Points on a hilly landscape, in no order, each with its height.
From any point a ball takes the steepest step (drop divided by distance) to one of its 2 nearest points. It stops when none of these is lower. Distance is the straight distance between rows; heights are no part of it.
z_698 h=260: [142 117  90 144 122 106 149 157 147 137 175 132 166  74 124 115 117 109
 132 160 171 120 135 117 150  94 119 125 137 136  84 117  76 120 149 117
 149 114 151 110 165 147 152 153 132 142 158 187 143 120]
z_443 h=417: [124 167  75 166 191 138 185 182 138 117  59  98 104 122  58  86  68 116
 116 191 157 130 123 115  68 164 182  82 130 106 132 100 135 118  73 182
  75 131 113 166 172 121 123 101  91 173 107 130 168 109]
z_741 h=446: [158 114 167 110 184 147 116  57  84 135  99 120 119 104 170 157 147 110
 132  60 138 116 146 136  94 146 129 114 143  94 173 175 185 120 155  88
 146 147 124 141 123 103  94 127 158 154 123 139 126 143]
z_102 h=502: [ 83 129 166 100 142  90 100  83 142 144 139 152 125 138 170 166 110 137
 125 105 123 193 137 137 132 170 127 178 143 137 149 144 179  98 129  97
 128 132 140 178 160  80 154 160 131  95 168  94 119 126]
z_70 h=258: [102 152 116 135 173 125 163 132 145 158 128 119 116  61 138 128  90  96
 133 200 158 179 136 110 138 155 153 122 126 126 110 129 128  80 132 103
 103 181 128 165 203  89 183 142  81 136 124 169 156 121]
z_209 h=249: [ 87 159 132 100 137 148 136 148 155  84 123 154 119 166 111 140 121 172
 129 141 126 146 105 114 191 104 150 130 117 141 161 121 169 140 162 194
 123 135  94 113 132 128 128  74 114 140  45 118 140 125]
z_965 h=99: [132  93 117 149 148 117 114 152  92 137 155  89 143 156 109  94 186  68
 150 131 130 161 175 148 131 118 106  99 112 124 116 127 120 118 132 141
 129 125 110 103 157  89 133 146 106 105 156 133 132 163]
z_863 h=405: [137 180 122  96  91 193 149 177 161 144 137 148 121  85 130 169 145 152
  98 163 123 134  71 118 146  87 136 146 151 127 119 151 169 125 148 135
 152 129 128 156  97 199 135  83 141 155  71 133 117 140]
z_666 h=511: [101 109 166 155 165  65 102  95 121 142 159 142 125 168 128 142 103 102
 142 136 138 175 163 145  77 189 136 139 122 149 124 130 135 114  71  83
 104 167 136 154 168  66 157 177  87  92 190 106 111 104]
z_224 h=656: [133  98 157 131  64 141 100 126 125 133 167 138 174 174 140 111 193 159
 171 115 123 112 133 147 157  94  72 120 111 173 111 107  56 148 156 120
 147 103 146  35  66 128 139 138 172  94 133 141  98 134]
z_645 h=355: [183 130  81 134 107 141 144 105  93 154 116  92 115  81 173 120 110 124
  77 110  89  42 106 116 130  90 127 123 141 103 102 119 106 130 112  85
 128 100 123 162  71 211  78 138 159 161 144 156 122 138]
z_878 h=41: [155 151 117 129 108 142 155 141  98 163 134 124 107  50 173 137  97 117
 116 176 158 167 135 116 132 137 165 127 122 131 117 149  99  95 127  72
 128 146 153 141 150 170 137 155 147 161 135 145 160 133]
z_247 h=390: [112  86 178  83 127  98 114  56 118 102 142 164 145 127 138 136 122 130
 132  39 130 145 159 105 167  98 128 128 162 120 164 138 167 146 207 134
 123 121 114 154 136 113  89 122 155 103 116  85 122 133]
z_149 h=288: [162 107 110 124 105 108 125 112 138 128 145 132 146 113 133 134 137 145
 116  84 117  90 133 124 148  84 117 126 135 121 112 128 113 163 150 130
 159 102 132 121 119 169 114 127 149 118 137 117 116 133]
z_962 h=451: [128 135  52 112 127 115 113 189 145 159 184 107 127 120 186  95  83 137
 108 199 110 102 111 131 140 105 128 160 147 133  90 106  94  88  57 101
  95 111  98 173 153 124 113 146 135 129 183 132 125 108]
z_714 h=646: [113 101 197 153  92 134 106  96 119 125 145 122 149 178 129 148 210 109
 163  83 130 119 164 153 133 136  88 106  93 169 103 147  84 123 170 138
 161 123 144  42  80  95 155 116 138  95 136 161  94 149]
z_549 h=490: [ 84 140 176  91 175 105 104  39 144 130 115 144 110 121 183 181  70 135
 135 123 146 148 123 131 158 186 134 154 132 134 166 159 197 123 133  94
 118 170 120 170 165  74 144 133 123 130 119 120 124 105]
z_164 h=551: [153 128 120 180 179 120 155 117 106 135  96 117  96  90 102 149 135  84
 121 135 155  95 146 116  94 181 140  81 120  81 110 139 142 149 109  93
 146 189 154 122 146 121 177 153  70 163 124 201 162 127]
z_807 h=418: [182 117 146 157 164 143 117  71  83 147  94 104 106  97 166 168 144  98
 119  75 125  76 121 142  85 169 136 112 131  91 141 157 150 130  91  73
 148 143 138 144  82 147  96 145 155 166 160 162 127 130]
z_467 h=473: [116 120 193 109 162 118 124  23 115 127 104 151 120 113 180 172  93 120
 138  89 145 137 132 131 135 172 134 148 116 141 158 164 158 110 165  90
 136 148 146 134 127 112 137 133 139 138 113 134 132 126]
z_658 h=183: [ 87  87 152 105 121 120 108 126 155  87 147 129 147 211 104  74 180 129
 154 128 113 147 143 155 145 117  99 134 127 145 128 107 131 154 153 184
 106 113 115  96 149  68 147 109 106  77 130 104  97 142]
z_386 h=211: [103 118 139 150 162 114 127 131 146  75 110 127 115 208  55  85  91 123
 148 128 124 147 143 136  63 161 147 128 101 141 141 102 117 150  92 191
  86 111 132  98 144  82 132 134  66 125 125  90 136 114]
z_99 h=500: [ 99 143 120  67 101 111 121 137 173 132 158 148 130 122 155 150  90 137
 111 120  91 190 112 117 165 124 126 190 165 153 134 138 179 111 123 105
 135 104 127 188 149 121 129 151 147  92 153  84 112 129]
z_790 h=638: [121 116 169 107 104 162  97  97 118 123 119 112 145 141 167 147 195 140
 140  92 108 108 104 139 177 111 110 136 113 135 150 146 149 137 200 152
 147 138 115 105  72 135 115  67 158 130  64 109 104 134]
z_740 h=550: [167 146 125 119  74 147 158 105 170 153 128 153 165  40 145 159 112 124
  86 115 150 121  90  97 144  92 101 118 156 148  94 140 113 120 177  86
 165 107 164 151 103 211 146 131 165 158 141 188 107 135]
z_8 h=265: [ 88 159  90 138 195 105 151 132 166 108 109 145 109 117 111 127  31 139
 128 197 153 133 134 100 155 149 161 120 125 128 130  97 144 114  85 149
  75 188 104 168 204  97 148 106  92 144 118 125 154  97]
z_817 h=264: [115 147 146 103  96 134 171 120 163 118 145 185 125  80 109 138  95 141
 132 159 179 149 116  93 167 111 150 127 137 136  99 134 124 138 201 139
 151 128 149 123 145 169 163 135 115 153  66 162 146 114]
z_551 h=700: [166 142 110 149  75 169  96 207 100 146 111  97 133 162  89 122 178 172
 133 140  92 116  99 153 124  96  98 126 110 118 144 118  89 167  97 154
 139  95 122  87  70 165  78 130 146 118 120  65 112 111]
z_887 h=694: [154 134  95 109  60 141  98 185 109 151 142  94 109 156 156 114 133 163
 112 145  83 128  94 145 141 118 102 162 112 134 136 122  97 117  85 107
 140  90 129 108  80 158  91 149 176 123 147  86 119 129]
z_433 h=598: [131 119 168 137 127 139 119 140  95 101 117 119 101 174  53 134 165 144
 169  88 117 135 155 123  97 140 139 101  75 102 143 139 116 155 169 166
 143 146 136  54 107 101 124 124  81 113  79 125 127 135]
z_329 h=364: [104 162 105 126 119 152 158 172 196 131 131 135 146 114 106  90  63 112
 148 227 157 161 106 123 105 156 139 155 115 156  86 113  88  93 116 146
  99 128 152 102 172  95 166 147  82 142 120 145 142 120]
z_829 h=179: [112 102  81 141 168 106 106 171 108 142 134  86 149 177 123  66 137  95
 125 149 104 134 132 161 120 119 124 132 149 122 141  95 126 121  51 152
  76 103  75 181 155  84  85 114 131  91 182  65 116 132]
z_126 h=208: [106 144 127 135 180  94 166 141 118 150 118 110 104 113  95 115  66  94
 159 180 136 187 158 104 110 190 156  96 110 126 111 126 121  75 106 119
  89 179 136 125 185  54 172 163  55 123 131 139 158 120]
z_768 h=409: [123  83 131  85 129 101 115  70 103 120 151 141 132 157 157 116 121 143
 117  65  89  97 152 110 170  80 129 133 150 133 163 136 141 150 159 127
 106 119 101 142 135 118  59 106 165  97 126  72 117 134]
z_971 h=230: [154 101  99 149 174 132 112 171  66 144  99  68 105 122 122 109 195  91
 116 109  99  93 128 149 124 132 137  92 129  64 170 129 165 143  85 139
 128 126  79 168 127 102  69 109 142 124 145 113 143 137]
z_385 h=210: [108  87 155 145 115 134 110 141 154  75 126 127 164 214  44  74 159 132
 169  98 111 116 148 148 101 129 102 113 107 127 121 106 116 182 150 211
 118 116 125  86 128  93 134 109  91  76 123  86  90 125]
z_776 h=125: [ 87 119 121 111 133  95 129 114 182 114 156 158 152 147 110 114 116 119
 134 163 155 130 106 134 157 113 105 146 129 140  95  97 129 144 155 176
 147 113 129 117 163  95 172 119  96 116 132 149 128 118]
z_320 h=639: [ 88  99 203 146  75 125 108 107 165 104 133 153 148 219  75 137 190 149
 175  89 127 110 144 147 112 155  80 117  91 161 108 125  87 166 174 159
 146 117 160  43  80  95 179 128 117  62 141 151  93 121]
z_576 h=687: [143 119 124 104 169 165 117  75  76 155  98  76 143  77 224 135 169  85
  95  96 110  99 102 119 153  97  98 130 175 104 116 148 179  77 150  94
 115 132  96 182  97 147  89 100 164 189 113 154 111 169]
z_603 h=293: [148 179 158 138  85 198 117 130 103 163 100 120 151  76 151 162 205 140
 128 122 123 155 103 152 132 115 114 126 106 113 120 142 134 104 173 107
 180 132 159 107  53 175 154 116 168 162  68 151 112 150]
z_945 h=366: [151 116 153 153 101 111 103 105  97 133 145 122 108 147 164 161 143 112
 126  82 109 118 149 143  99 149 117 131  99 157 135 153  95 110  82  70
 153 118 161 100  80 139 109 158 159 106 192 133 117 141]
z_913 h=278: [144 102 199 117  73 155  87  80 117 132 105 112 161 124 160 177 200 123
 154  21  94 117 136 142 129 130  73 128 117 144 151 167 150 131 192 114
 179 111 158 103  57 142 116 113 191 111 135 110  63 146]
z_426 h=338: [128 104 119 162 121 103 117 132 122 110 156 147 113 181 141 101 117 148
 129 144 126  75 135 164 124 134 122 147 100 143 113 104  64 154  78 119
 114 121 130 101 122 119 127 134 126 110 169 128 138 108]
z_848 h=256: [138 136 103 141 195 123 132 150  81 136  77 111  80 122 126 126 125 127
 117 124 126 113 133 136 116 149 170 103 122  78 180 133 166 132  80 133
 122 142  82 169 153 108  85 115 132 130 130 119 153 122]
z_761 h=153: [119 125 106 126 169 100 163 162 103 149 157  98 134 138 108  84 139  77
 155 161 136 187 175 115 127 135 137  92 120 116 101 120 114  93 143 136
  99 140 121 114 181  73 151 162  85 121 145 156 167 137]
z_115 h=222: [145 155 136 149 127 179 115 123  91 152 114  86 113  99 176 161 202 113
 121 126 126 127  99 161 134 134 124 139 106 108 127 141 124 106 149 110
 155 144 131 112  90 148 136 122 139 156 110 168 125 152]
z_864 h=613: [ 90  93 179 114  61  99 117  55 169 125 143 187 169 133 162 151 122 139
 141  90 169 105 109 122 158 143  84 134 134 190  86 107  78 140 195 107
 160  83 171  79  61 148 151 146 191 104 156 153 104 123]
z_529 h=235: [161 114 133 144 156 125 135  89 112 117 106 124 138 105 129 134 173 134
 107  92 139  84 118 125 146  95 142 110 140 100 129 139 155 164 178 142
 148 142 120 132 111 159 119  93 132 152  94 155 124 136]
z_772 h=171: [ 86  94 176 131 149 102 120 100 150  89 138 154 107 250 130 100 128 126
 143 166 119 130 138 161  70 197 140 141  93 153 137 107 125 134  49 117
  74 144 131 112 134  51 149 129  90  85 162 110 110 126]
z_898 h=193: [ 57 157 111 104 188 120 144 134 182  79 125 158 122 182  97 123  76 152
 126 153 131 157 131 102 182 107 147 122 122 153 154  80 176 117 123 206
  70 144  81 136 167  84 133  82 108 130  95 114 138 123]
z_7 h=651: [122 138 141  77 102 156 107 103 131 135 147 114 125 133 201 164 160 121
 121 105 104 115  92 127 184  91  97 159 138 152 136 139 168 102 167 116
 151 118 112 135  84 153 119  84 166 139  68 108 110 151]
z_465 h=157: [138  92 102 118 111 109 114 184 100 120 129 108 124 168  97  80 140 131
 131 123 104 152 167 143  92 130 133 129 143 136 166 113 111 138  78 146
 108  90 104 137 143 110  71 145 141  96 164  38 128 127]
z_770 h=589: [127 116 132 117  68 117 130  58 177 148 143 162 191  79 163 151  88 117
 108  84 149  86  93 114 150 108  85 127 142 185  81 118  77 107 173  89
 156  82 163 112  74 182 136 139 191 131 164 173 100 135]
z_684 h=356: [152 115  84 151 163 120 160 100 137 142 120 149 124  28 153 136  76 112
  83 162 158  72 115  97 132 123 146 115 174  94  97 130 139 142 120  80
 104 183 137 220 175 162 137 113 116 169 143 185 147 106]
z_765 h=666: [119 133 131  81 149 133 112  78 147 142 128 114 130 106 193 182 134 113
  88  85  95 126  92 128 156 108 113 167 161 113 153 161 198 114 154 102
 143 120 110 184 128 120 110 115 165 139 127 117 102 146]
z_359 h=690: [140 138 114  95  98 163 127 107 112 169 123  83 150  67 240 146 157  87
  88 108 104 128  83 122 152  91  95 146 137 126 112 139 151  52 134  79
 136 118 112 183  95 181 111 119 170 178 128 153 100 171]
z_516 h=134: [ 99 154 129 112 159 137 122 125 151 129 127 139 105 116 192 156  98 132
 113 158 146 124  92 140 180 136 146 162 122 139 119 125 154 100 110 130
 123 158 111 163 138 119 145 100 113 142 107 148 139 122]
z_97 h=232: [109 172  86 139 179 134 152 173 136 139 102 122  78 113 139 129  50 150
 130 207 146 142 130 107 156 160 180 120 121 134 145 111 120  79  61 134
  73 154  84 170 183 122 117 113 127 143 113 114 166 104]
z_757 h=439: [141 147  79 157 200 109 184 172 106 115  77 133 109 118  58 104  98 147
 115 157 150 116 151 106 103 148 175  74 143  78 146 110 158 160 112 157
  99 161  99 165 182 130 138 107 101 171 106 145 172 116]
z_293 h=287: [137 145  93 116 178 136 122 137  74 163 103  95  75 110 190 123 103 143
  95 145  95 100 129 122 173 117 162 119 151  84 157 126 157  97  79 115
  93 133  71 196 130 145  65 115 163 146 129 126 148 128]
z_449 h=231: [131 108 100 168 177 105 157 145 130 104  96 114 135 140  40 100 148  92
 134 113 138 124 141 123  80 133 136  78 116  84 127 115 155 168 146 177
 147 135 134 117 153 106 153 121  72 120 128 154 147 131]
z_704 h=189: [ 77 124 154 138 197 105 125 102 149  92 118 124 115 226 111  95  78 126
 134 156 125 147 142 141  81 188 144 130 105 144 133  96 141 126  68 161
  59 157 125 128 167  40 145 120  61 103 148 103 132 114]
z_445 h=570: [170 165 134 182 143 148 158 142 117 134  86 138  93  96  64 150 144 127
 130 147 151 111 124 126  76 170 139  86 108 105 102 141 115 161 134 123
 159 169 162  93 112 147 186 150  85 154  99 199 145 132]
z_974 h=474: [160 165 120 140 150 172 163 161 113 134  88 129 108  67 119 129 144 148
  85 187 162 115 101 115 115 136 166 112 157 102 109 141 155 144 144 119
 137 169 138 162 137 171 159  98 115 182  89 178 137 152]
z_798 h=623: [105 138 190 111 120 147 127 101 129 119 107 127 121 132 126 166 181 138
 162 100 130 139 127 138 145 141 122 135 108 124 147 149 156 134 219 157
 171 136 137  95 102 113 152 106 123 130  69 144 119 133]
z_901 h=399: [134 120  94 117 163  98 152  60 127 153 146 145 143  64 178 143  57 102
  86 120 138  83 104  92 154  89 137 133 184 111  98 121 140 114 141  74
 100 150 115 210 148 161 112 119 123 158 140 158 144 117]
z_903 h=432: [133 129  55 111 140  95 140 147 141 162 175 127 136  75 171 118  67 120
  94 167 119 105 123 107 171  66 137 141 170 116  95 116 120  97 100  95
 104 135 108 194 165 152 103 134 134 141 157 153 146 118]
z_481 h=209: [143  71 157 120  78 105 103 118  95 107 159 132 141 149 132 119 176 124
 153  48 105 143 187 134 124 101  92 132 131 142 145 143 113 147 145 113
 140 107 138 110 126 117 104 159 160  82 175  88  94 144]
z_349 h=136: [130  89 141 135 104 127  98 167 126  88 139 129 124 215  82  93 159 134
 148 109  96 131 155 160  58 152 123 144 115 148 138 113  93 156  63 152
 107  98 119 105 105  98  93 133 126  81 167  62 103 124]
z_559 h=294: [127 160 146 114 112 171 127 178 122 109 111 134 118 183  82 120 156 206
 160 136 117 145 120 118 159 108 134 133 107 115 160 132 131 150 175 192
 121 131 108  79  89 141 116  90 114 127  33  87 139 118]
z_283 h=421: [112 144 102 125 183 102 162 130 129  79 107 159 113 131  61 115  93 172
 129 114 141 130 154  98 143 105 165 101 130  98 168 104 163 165 145 186
 100 142 102 145 178 139 122 113 103 139  86 115 161 112]
z_879 h=353: [132 131 119 177 122 115 119 140 148 123 127 135 109 153 116 140 100 127
 134 160 131 113 124 162  76 184 130 158  94 151 121 118  80 126  37 108
 126 137 143 105 127 119 143 157 101 110 180 122 132 105]
z_866 h=386: [119 125  47 148 153 108 143 201 163 139 155 125 165 126  98  57  70 105
 139 207 145 127 123 137  85 122 139 147 156 135 102  87  81 101  63 147
  84  94 124 150 181 106 123 136 111 140 170 107 144 100]
z_206 h=530: [114 118 146 176 170  83 131  64 113 129 119 118 112 101 118 156  84  80
 144 140 154 113 139 117 116 193 133  98  93 115 106 134 124 138 108  98
 122 193 154 102 169  75 189 150  45 135 139 194 144 110]
z_543 h=354: [148 171 131 116  49 196 116 159 137 168 127 136 157 104 146 172 165 172
 110 122 101 152  71 127 154  83  98 138 126 136 118 144 131 113 168 105
 170 105 162 126  51 212 138 116 170 147  72 120 101 137]
z_338 h=128: [151 142 126 121 129 123 136 143  62 157 125 110  91  90 174 131 117 117
 125 133 131 177 156 126 123 133 172 124 121 118 154 142 128  84 102  86
 134 135 123 137 133 143 105 151 160 154 131 111 156 143]
z_410 h=178: [ 98 113  98 146 152  82 145 138 173 102 136 134 178 142  51  82 119  93
 142 149 139 123 128 132 109 114 106 115 126 120 102  96 123 149 151 188
 128 110 140 108 177  90 179 139  69 106 146 154 131 117]
z_685 h=705: [184 119  92 169  93 133  93 174 107 147 121  90 132 127  83 121 170 146
 125  96  89  76 123 157 102 101 111 109 103 108 141 127  89 183  94 143
 163 103 126  99  76 169  93 139 148  97 155 107  95 114]
z_883 h=280: [163 133 143 144 165 130 111 151  77 134  92 112  60 123 112 151 142 124
 139 103 126 127 146 146  73 184 170 109 109  86 195 163 161 139  78 108
 145 134 119 125 110 112  72 139 133 132 125 116 143 126]
z_319 h=671: [117 155 119  80  72 146 121 111 141 154 167 115 138  93 248 136 119 119
 108 134 117 161  94 124 164 102 108 167 133 165 120 134 128  53 126  58
 127 111 138 156 101 158 139 131 188 156 118 123 117 156]
z_510 h=339: [119 138 154  79 114 129 156 103 144 106 125 192 117  88 116 151  99 163
 120 101 152 133 113  80 175  87 160 133 178 132 129 133 164 141 190 141
 140 128 117 148 113 181 113 114 135 148  54 116 141 128]
z_946 h=387: [158 172 145 159  80 137 109 146 121 149 117 126  94 108 121 170 131 131
 123 102 124 155 133 148  85 161 130 140  84 145 150 147  95 127  70  78
 173 122 165 102  81 174 132 169 153 122 168 134 128 135]
z_252 h=147: [ 56 118 149  95 163 114 136 129 157  76 131 131 145 215  85  84 122 138
 140 136 121 166 138 118 157 121 120 118 120 140 132  87 162 142 154 218
  78 127 105 114 164  48 144  82  92  97 105 104 126 139]
z_135 h=629: [ 77 107 190 140  84 104 112  72 176 115 136 172 147 161 105 157 146 149
 151 104 164 109 123 139 153 161  97 126 111 166  90 107  92 176 196 159
 170  99 165  75  97 118 183 136 131  84 131 177 112 114]
z_88 h=324: [127 153 135 121  83 180 121 215 147 106 114 121 156 187  49  76 135 167
 163 144 117 172 130 128  97 123 110 158 132 155 122 112 107 134 126 199
 112  78 138  78  87 155 109 142 118 121  85  46 135 115]
z_425 h=321: [147 121  82 159 142  95 129 117 134 113 141 138 120 139 123 126  95 157
 111 127 124  54 120 151 135 101 135 146 105 111 109 106  91 168 104 129
 133 131 129 129 131 154 128 115 117 121 138 135 136  96]
z_226 h=311: [133  93 123 135 115  73 126  83 128 137 174 151 175 104 124 122 126  90
 149  98 163 129 160 117 141 113 106 111 134 140  96 111  84 134 153 114
 154 120 151 100 143 135 159 175 144 111 181 166 140 118]
z_108 h=394: [115 176  81 159 149 170 156 182 177 117  92  99 127 120  87  96  71 103
 130 225 140 139 101 118  89 151 163 125 111 128 100 113 111 101  80 173
  89 126 147 144 157 119 138 113  82 157 106 131 153 125]
z_535 h=181: [155  85 133 126  96 104 107 155  67 124 147 110 115 142 129 106 160 117
 131  84  98 158 185 128 113 112 129 112 123 122 169 139 118 129  99 111
 134 114 108 112 122 112  74 162 153 100 166  74 135 140]
z_133 h=322: [155 138  79 107 122 141 132 122  87 161 131  92 104  91 199 119 117 133
  81 131  86  74 110 102 172  71 140 116 167 101 121 118 133 102 108 104
 105 111  94 186  99 175  51 122 167 152 124 140 132 143]
z_874 h=483: [113 165  75  66  88 132 141 174 187 141 173 150 125 115 150 140  80 137
  94 157  95 149  85 112 170  87 130 175 168 160 125 128 157  96  96 119
 122 101 123 171 145 152 115 127 138 123 127 101 120 125]
z_997 h=389: [179 116 106 156 139 126 127  70  83 152 109 112 126  84 187 137 119  86
  92  80 120  62 122 136 114 128 116 109 130 107 114 137 102 105 110  69
 133 129 129 145  81 175  88 141 158 144 167 156 135 142]
z_592 h=289: [151 162  90 142 102 177 146 227 164 129 125 131 175 127  39  91 118 160
 146 161 137 140 109 132  92 107 122 138 134 136 100 117  87 137 119 176
 132  77 138  92 125 179 116 137 119 155 100 103 144 108]
z_937 h=204: [153 156 121  94  75 169 145 159  71 150 126 120 111  90 184 120 132 147
 120 142 111 171 134 110 155  95 148 132 143 130 161 146 146  82 140 102
 132 113 123 138 106 189  88 130 187 159  91  97 145 144]
z_558 h=330: [132 143 132 108  72 166 116 188 145 119 145 143 148 153  84 120 149 190
 172 133 130 157 115 117 169  94 114 153 121 139 121 124 111 148 168 170
 156  95 136  73  87 170 127 127 130 123  71  85 124 110]
z_763 h=388: [102 130 146  91 177 108 150  84 127 105 113 186 120 105  94 148 103 155
 117  98 158 150 140  79 169  99 156 113 171  98 164 127 198 151 188 164
 131 150 100 162 165 134 124 111 128 142  76 138 140 127]
z_46 h=422: [111 106 123  98 118 115 101 127 132 111 149 130 105 203 163 117 130 168
 114 104  73 105 126 138 146 119 125 158 127 136 164 128 149 156 100 130
 105 111 100 142 127  98  87 105 149  79 136  66 107 131]
z_464 h=315: [179 144 147 135 141 145 137 146  78 122  80 138  82  99  89 137 155 169
 122  98 136 129 144 121  91 145 171 106 140  94 175 158 153 163 139 122
 163 142 133 115 105 166 105 144 144 160  87 123 143 139]
z_463 h=519: [ 89 112 162 156 189  55 105  57 132 138 138 120 130 135 122 150  70 101
 151 149 155 143 143 120 119 200 128 118 111 132 116 119 141 138 107  93
 103 194 142 145 187  44 185 159  46 112 170 149 135  91]
z_657 h=158: [143 102 136 144 129 151 103 128  78 140 115  72 134 121 158 133 213  90
 136  98 126 134 138 155 130 113 117 114 112 107 142 147 137 124 144 133
 154 128 121 100 127 111 117 121 131 122 133 148 126 156]
z_524 h=370: [138 131  65 168 132 102 130 182 153 132 133 118 143 134  87  93  97  93
 136 157 129 125 139 158  51 155 131 144 124 128 114  94  77 130  44 141
 122  93 131 137 146 124 140 158 113 117 181 109 143 113]
z_537 h=343: [142  90 116 180 126  69 124  89 110 127 162 134 144 128 134 139 138  90
 121  80 131  90 169 145 102 126 104 110 119 144 108 129  90 137  99  91
 148 123 151 104 115 132 143 157 142 101 214 161 127 133]
z_411 h=329: [115 168 104 123 103 155 152 201 205 116 149 150 167 110  66  94  89 139
 141 192 150 142 101 128 105 116 122 156 132 154  87 113  82 114 130 167
 140  82 158  88 161 145 165 147 103 138 126 131 132 114]
z_986 h=305: [127 137  85 161 152 124 155 133 162 155 129 139 119  24 126 136  76  95
 107 207 169 136 142  90 135 136 149 117 162 109  99 139 138 107 121  88
  95 202 134 209 212 118 167 127  90 149 140 180 158  98]
z_292 h=685: [140 161 101  87  34 168 101 148 142 160 167 101 133 124 209 132 142 146
 106 130  78 142  89 125 158 107  85 165 119 162 130 124 121  97 110  75
 144  87 149 126  71 163 124 143 194 131 139 113 100 156]
z_711 h=188: [119 177 130 118 159 159 133 143 117 123  97 119  74 125 170 152  86 161
 119 174 133 145 107 132 163 167 175 145 105 129 160 139 148  93  89 126
 106 166 115 140 142 125 131 115 129 154  92 124 163 123]
z_668 h=465: [123 148  57  93  93 132 145 211 166 130 178 140 129 121 129 103  68 156
 110 199 119 114 107 118 137  85 128 169 164 141 121 112  98 113  73 124
 104  78 108 138 160 154 104 135 147 147 137 102 138 109]
z_60 h=365: [104  74 200 109 119  93 108  12 114 123 140 150 158 148 163 160 139 104
 137  27 131 116 157 130 124 134  93 142 148 137 141 155 145 141 198 100
 139 114 145 144 122  98 113 129 167  99 167  98 109 127]
z_528 h=154: [116  71 177 127 107 125 105 127 125  95 151 145 101 239 141 106 183 122
 139 144  97 137 166 169  75 167 122 148 111 147 140 125 119 140  65 103
  96 128 111 118 113  74 122 130 127  72 185  89  96 136]
z_996 h=664: [132  73 168 121  60 145  87 130 118 110 164 122 155 180 115  95 199 166
 166  98 112 104 145 137 166  90  89 117 122 154 127 133  74 175 175 153
 135 126 126  52  96 111 114 104 149  83 108  89  91 117]
z_89 h=509: [175 146 120 137 111 154 159 139 129 148 111 150 144  45 125 141 147 130
  79 143 149 105 101 109 115 109 146 109 168 119  92 140 131 139 171  96
 156 143 152 160 119 206 156 114 143 175 115 179 115 151]
z_111 h=328: [128 110 195 130 120 127 113  19 121 129  87 132 168 104 164 189 163 100
 134  20 139 115 125 131 106 149  85 127 130 140 137 176 156 109 190  95
 170 107 150 122  89 134 137 129 185 137 146 140  89 144]
z_844 h=274: [156 104 137 156 183 116 126 101 121 102  93 115 136 127  84 135 180 130
 129  80 139 103 148 124  98 139 134  82 127  79 146 151 175 181 179 159
 160 145 126 119 139 114 138 100  90 126 104 165 120 132]
z_365 h=441: [154 202 145 113 116 206 145 183 134 143  88 148 100  82  98 155 153 179
  88 182 137 145  83 121 113 138 157 127 149 119 126 157 175 142 154 130
 151 160 157 157 110 185 156  97 130 169  67 143 117 141]
z_470 h=169: [139 136 126 103  95 119 171 136 150 140 160 171 145  34 132 139  77 125
 127 187 178 160 139  91 148 106 145 120 152 139  99 147 103 104 166  97
 142 131 155 142 170 164 153 144 130 162 118 167 161 124]
z_885 h=588: [145 149 135 185 129 130 136 149 108 125 117 126 103 162  58 144 152 130
 143 123 136 103 134 132  89 147 138 102  79 114 111 123  85 165 120 148
 138 139 148  56  96 131 145 130  75 128 112 155 156 118]
z_667 h=200: [121 103 100 128 173 115  96 147 105 143 128  77 141 150 138 117 172  95
 127 115  96 146 132 160 140 120 118 133 137 105 160 122 172 125  96 149
 108 125  86 176 161  83  90 113 130 101 179  89 110 151]
z_483 h=245: [134 151 100 150 136 136 157 175 146 104 105 112 139 164  30  73 103 121
 155 150 154 143 130 127  58 136 146 116 119 129 110 109  85 142 110 202
 113  88 145  84 135 133 135 144  80 144 107 102 153 111]
z_519 h=240: [153  93 196 120  51 159  89 125 101 106 134 108 139 132 124 148 198 126
 171  32 100 142 171 130 119 112  87 115 119 145 157 169 123 144 167 121
 175 123 141  87  87 130 105 141 163  91 144  94  79 149]
z_186 h=48: [ 66 126 134 124 169  84 131  84 168 105 131 153 137 128 147 152  95 111
 115 151 156 134  91 116 174 130 125 141 134 123 116 106 161 132 149 162
 116 161 103 156 178  86 165  98  89 125 119 161 142 114]
z_486 h=352: [136  91 133 119 104 112 122 154 122 122 179 147 130 205 140  74 165 163
 147 175 130 121 149 152 105 124 115 142 124 165 123 100  68 134  72 114
  97 101 117  53 127 100 121 163 139 105 168 127 128 126]
z_190 h=609: [109 136 168 124 121 132 133 116 131 117 121 140 110 142 108 144 132 119
 157 119 130 164 146 130 116 163 131 132 101 132 134 145 137 125 153 142
 153 133 144  94 130 104 162 147  89 111  99 136 134 140]

Where does a ball stop that starts at each point below?
z_714 -> z_965
z_866 -> z_529
z_974 -> z_965
z_576 -> z_349
z_874 -> z_965

Two balls start at each pair of points below. Name the first point that both come to, or write -.
z_467 / z_247 -> z_465
z_445 / z_883 -> z_848
z_99 / z_768 -> -
